Each row is a point on a tangle of strands that fork, close into loops and nearly touch. The rows are in no order.
Points whose rows are less than 93.3 apart are linked; no others are. Some points are linked to none.
Fuvor: -12   1  -2  -8  19 -14  23  12 -20 -40  -7  -3  16   9  21   6  33 -19  -4 -17   5  -8  -9
sef:   8  -8  -9 -12 -24  27 -23 -37 -22   0 -21   5 -40  12 -74  32 -28  45  38  -9 -20 -16 -26
Fozok:  11  26 -18  -8 -40  22 -29  36  15  29  29 -29   0  10  -2   8 -19  17  13  10 -12 -26  -6
fozo:  -3  18  -9  -5  23  -9 -11 -25  32  41   3  32  -8  22 -19  20   0  -8 -28  -3 -35 -24   9
kemo:  -3   6  27  29  18  -1 -26 -24 -47  -4 -48  10 -32 -32 -10 -20  -2  46  24 -19 -21  15 -54
pove:  -8 -18 -18 -31  -7  29 -12  10   8  24   3   1 -22  40 -51  30  39  25  30  -1  -6 -29 -28
Peg:  18 -18 -31  40  14 -19 -28 -31  -8  -4 -47  34   7  26  10  12 -26  23 -22 -21 -42 -19  21
Revi: -10 -26   7   5 -32 -71   2  15  -4   0  30  24  13  15 -33 -29  13  -4   0 -19   9 -24 -14
Bapud: -11 -33  27   6  16 -63   6  34  14 -24  -1  23  46 -18  21 -12  -3 -20   3 -14 -10  -2 -26
sisup:  18   0 -12  21  33  43  -4  -7   3  24  -9 -37   0   7   4   5  -3 -13  53 -10 -19  12   9
Biz:  12  -1 -20  -9   5 -28  18  46  24  17  17  -4   7 -14  26   9   2 -31 -22   7  24  18 -12
Nif: -11 -34  23  15 -26 -45  12  14 -25 -29   6  22   5 -14  13  13 -24  29 -43 -13   5   7 -52
zad:   6 -54 -22 -32 -16 -44  34  43  17  -5  43 -11  16  -8  38 -13   1  -7  -7 -31  64  -8 -60
Tuma:  16 -16   2  28 -21 -34  -8 -44 -26 -17 -46  28 -17  -4 -16  20 -34  35  -4 -35 -22 -21   5
muned: -15  20   0  28  22 -27  -3  27 -14 -41 -16  -6  12  22   9   0  12 -10 -23 -28   1  -3  32
buli:   1  19  17  -1 -12  15   8 -31 -55  10 -44   2 -40  -8 -48  30 -52  40  35 -15  -8   4 -11
raf: -36 -10  37 -34 -27 -23   8  22 -14  16 -10   6 -14  16 -14  31  -1 -11   5  15  -6 -16 -17
Gedu: -30  14   1  12 -10   1  44  -4 -10  36 -12  20  -3 -28 -49 -16   0  11  41 -11  10 -11 -12
Mus:  31 -34  -2  11  28 -10  12 -16  11 -24 -16  28  27  13  47 -13  17 -20 -43  -4  -5   9  24
gafe: -16 -27 -11 -21 -19 -40  39   6   0 -30 -17  21 -22 -16 -31  19  11  25  40 -48  42 -52 -30
sape: -36  -7   8  25 -20 -29   4  19 -12  -6   7  31   7  19 -30 -38  42  20 -10 -33  11  -7 -16
mer:  29  34  -4  27  34  15 -24  15  10   8 -46   7  19  -9  50 -20  -9  -8 -39 -18  -2  37  33
Zag: -22   4  25 -28 -13   6  16  39 -23  18   3 -36 -44  17 -33  31 -18   1  25  22  -2  -9 -26
Lekek:  -4  13   2  -1  33  25 -34 -12  40 -10  30  -6 -20 -17  38 -34  -2 -37 -15  65 -11  29  37
Torud:  -2 -36  -4  31 -15 -57  14 -31 -14 -33 -22  36  -6  12 -15   8   1  39   2 -51  -8  -1 -12
Gen:   3  19 -46  39  36  41 -48  -6 -20   6 -47  -8  -4  16  37 -14 -63  -5 -14  18 -38  -4  19
Nebo: -31  20 -23   5 -14  -1  26  11 -12   0 -35   7 -35 -46 -61  24  14  32  64 -37  22  18 -45
zof:  13  12 -20  24  53  48 -25 -13  -7  12 -30 -20  -4   1  22   4 -31 -16  20  16 -34  -4  27
pibot:   9  -9   6  -2 -33 -44  -4  16  -1   1  31 -16  23 -15   4 -18   4  -8  18   0   7 -31  12
fas:  -9  20  -3  24   6  43 -33 -21 -42  -5 -33  -6  43 -47   0 -12 -13  11  -1  18 -42   3 -15
Zizor:  28  11 -16  16   3  -8   8  -7  11   4  30 -27  24 -14  22 -26  13 -15  29 -10   5 -26  37
suriv: -23  45   3  -9 -11  75   4 -10 -25  13  -2  -3  21 -15 -47  11 -13  38  35   3 -31 -29 -13
rov:  10  28  39  22 -30  50 -11   1 -30  -8  19 -35   4  18  15 -10 -10  -3 -19   3   4  15  37
nulak:  29  61 -31 -20  18  24   0  13  32 -17  23 -31  -2 -13  42 -13   7   2  -5   0  18   0  31
Dav:  -6 -10  31  -5  11 -48 -10  31  26 -28  31  -7  37   6  40 -17  10 -48  -7  -6  -2  25  -3
vari:  -5 -20  49  32  18   8   4 -12 -44  21 -46   9 -35 -20 -13   1 -12  25  -2 -30  -7  21 -28
punis:  19 -51   0 -22 -22 -62  42  11  13 -15  18  21  41 -11  30 -11  12  18 -24 -37  46 -19 -50
sopif:  35  27 -28  18  30   9   6 -36  21  29 -10   8  12   3  19 -19  -4 -30 -59   5  12  65  58
bivet:  -6 -31   1  24   9 -21 -13   4 -10 -13 -21 -16   1 -17  -8  44   2 -22  31 -20 -11  12 -24
nebiz: -39 -45 -25 -33 -33 -43   5  -1  -8 -34  -5  20 -37 -30 -51  13   7  12  62 -35  44 -24 -49
Ket:   0  23   3 -49  12  -4  -7  28  64 -16  36 -22 -20   2  51 -11  12 -32  22  34  26   1  27
zases:  13  -5 -16   3  25  33 -15   3  73  -1  30  23  -8  26  24  -1  36 -20 -35   5  -3  16  21
konet:  -5  16  -3 -16  -9   7  23  -1  -1  12 -24  24   8 -16 -22  43  17  20 -21  -5 -11 -10 -12
dema: -44  19  27  34   8  16  31  -8 -31  16 -34  20  -8 -34 -21 -10 -10  18   8 -21  -5  13 -12
Rupag:  -1 -20  -1  25   6  21 -22 -33 -26   6 -29  12  23 -14  24 -21   1   9  14  29 -39 -21   3
fegi:   7  32  -8  -9  23  61 -37  -5  50 -25  36  -1 -24 -11   6 -15   5 -20 -43  67   8  38  52
boru:  -7 -50  11  18   4 -66 -27  32  13  -8   9   4   8  -9  -9  20  -3 -16  19 -17  -6  14 -45
lapev:  40  29  -3  17  46  11 -28   7  26  -8 -28   2 -25  23  61 -23 -16  -3 -51  10  12  61  34
vov:  -9 -32  32  -2 -26 -36   8  20 -18   9 -12  15   3  25   8  20 -22  -6  15  13 -14  -3  14
nodeg: -21  41   5 -37  23  58  34 -18  -8  18   4  -5  26 -18 -10  -5  16 -13   9  36  -4  -9   6
pab:  14  27   4  17  -8  80 -22 -28 -41  -3 -21 -20  37 -23 -28  13 -18  22   7  -3 -36  -9  -7
Mivuv:  35   3  18  29  18 -16 -27   4  10 -41  21  -8  -8 -16  38 -42 -15 -34 -58  46  10  14  55
vug: -19  11   9   4 -24 -33  16  -3 -25   0 -26  17 -32 -46 -56  -3 -15  20  54 -35  11  -1 -30
lufeg:  -8  34   0  35  25  -5 -24  19 -16 -10 -37 -10  24   2  27   1   1 -12 -36 -22 -27  25  25
baket:  -2  -2   8   6   5  39  -4 -48 -39  25 -38  11  10   7 -18 -26   4  27  47  16 -32 -11   7
zot:   6 -48 -11   6 -19 -65  14  21   4 -33  30   9  10  46 -16  -4  -3   8 -16 -18  23 -29  -9
Teduz:  -3  -1 -27  46  30   6 -24  -8 -35  15 -52  12 -19  22  -1  -6 -59  26   4 -11 -36   0  20
lofu: -31   0   6 -38 -10 -10  47  15  -2 -10  20  -9  16 -22   7   8  24 -39   1  -4  28 -19  -9
ginev:   3  -7  -6 -33   1 -34 -19  28  43 -26  45 -19  21   4  59 -26   8 -36  13  20  16  16   5
Zukub:  16  -9 -13 -18 -32  25  -4 -11  19  21  20 -13  28  -1  10   6  34   7   0 -24   3 -16 -13
gabog:  27  37 -21 -32  15  12  -5  10  40  -9  37 -11 -17   6  29 -13  29 -18 -20  39  33  -6  37
lene: -33  22  19  -1 -25   3  -7   1 -26   1  -2  14   9  23 -36 -23  32  29   2 -19 -13  -3  -4
dimi:  49 -27  19 -18  25 -49   4 -23  31 -41  12  25  34   3  58 -14 -17  -9 -56   4   2   3  11
zupu:  13  24  34  18   9  50 -11  10  16  -9   5 -43  -5  -5  30 -34  10 -12 -16   8  13  38  42
nevef:  35  26   5 -20 -21  21 -27   5  37  38  22 -31   6  -7   4  20  16  -5  -6  -9   8 -10   2
Gim:   3 -47  -8  25 -18  -8   8   2 -28   6  24 -12 -18   6   0   6  -5  16  -9  19  11 -25  -9
derif:  45 -32   8 -16   6 -58  21   7  27 -24  25  30  33  -4  30  -4  -2   3 -52 -17  19 -37 -11
reniv: -13   2   7 -51 -23  -1  -3  22   3   8  41 -31  -8  25   8  16  14 -35 -39  37  24  24  -5
kizi:  -9 -25   3  16  32  18   8  16  16  22 -12 -14 -13  32   5  12  21 -30  23  -8 -10  16  17
gadan:   6  -1  35   3  -1  10  13 -25 -33  42 -23 -10 -23 -29 -23  28 -54   2  22  22 -15  -1  -9
biza:   4 -24   4 -23  -5  21   6 -14  -7  25 -12   2 -49  30 -67  33   2  46  47  -4   0 -20 -42
Vodo:  29  39  -4  21  22  32 -23  11  22   3   6 -29  -1 -12  23 -27   5 -29   5  -4   8   1  48
deref: -13  19  -9 -22 -21 -27   4  -1   2 -12  35   1  11  36   4 -11   5   6 -41  12  -6 -18  19
Luga: -26  43   5 -48   4  47  16  -5  19   0  20 -18   7  -8  11  11  32 -39  -1  37  23  18  14
bef: -46  10 -17 -63 -14  31  -2 -15   5   6  40 -11  11  22  -6  13  33 -32  11  42  -5 -12  -4
muka: -11  -6  17  -3  35  31   2  12  55  16  13   7  -3  16  11  10  45 -32  -6  -5  -5   5  -7
Dobos:  10 -11 -26   3 -10  -8   1 -29 -28  14   9 -25  -2  14  -7  20 -23  14  18  23 -12   2 -24
vesun:   7 -69  15  15 -24 -31  27  21   8 -10   9  23  10  30   4  -1 -13  11 -16  17   7 -11   0
tofuf:  18  46  -9 -17  16  -6 -18  14 -16  22  12  -5  -3 -12 -10   4  12  -3 -14  42 -14  -6 -16
bute:  12 -10   0  17  16 -15 -16  11  11   2  43 -16  -3  -1  27 -29 -14 -28 -31  52  -1  10  22
mibas: -26 -18 -11 -16 -41 -33  12 -13 -28 -48 -23  21 -55 -55 -60   2   0  26  80 -19  45   3 -34
maman:   3   1   0 -12 -17  18  15  -7 -25  45  13 -22 -24  -6 -41  23 -42  17  20  25   2 -10 -53
zis:  18  -1 -27  14  35   3  30 -41  -4   2 -15  10  34  20  27 -22  17 -15 -24  -7   3  40  35
malu:  -3  -6 -30 -10 -20  26 -29 -11  11  24  22 -10  21  13 -34  14  50  -5  16  -7 -20 -20 -18
degan:  14  -4 -13 -14  10  41 -26   6  91 -18  36  11 -10   4  26   0  21 -22 -46  31  11  57  42
rar: -10 -23  -5  19 -39 -25  41 -19 -23 -20  -6  10 -10   8 -12  11  -8  41  23 -26  22   7  -8
Feniz:   2  20  -9   9  -6 -11 -14 -27   8  12 -14  23   9  14  13  19 -25   3 -31  -3 -41 -14  31
zove:  39  29 -16  17  21  37 -13  -4  39   8   1  -6 -22   0  24 -14 -38 -15 -49  31   9  73  58
Beli: -40  31  12 -23  -3  52  30  -7 -19  38  -1   5   5  -7 -44  -1  10  17  40  12  -4 -13 -16
bidog:  -5  29  29  12 -35  17  -2  -2 -42   7  -3 -24   4   8 -22  -3   3  16   3 -20  -1  -3   7
fogo: -40 -44   3 -37 -26 -28  53  24  -4 -14   1   1   6   1 -10   4  21  -4  15 -30  48 -38 -15

How many points has the smallest loop of links through each point below? Write 0 if it is on no loop.
Dobos | 7
sape | 9
Fuvor | 0

A tip is a point with one link. Name the tips that can be reached along the links from each point below, in the order of the rows.
pab | kemo, zad, Nebo, baket, bef
maman | Fozok, bivet
sisup | fozo, Mivuv, rar
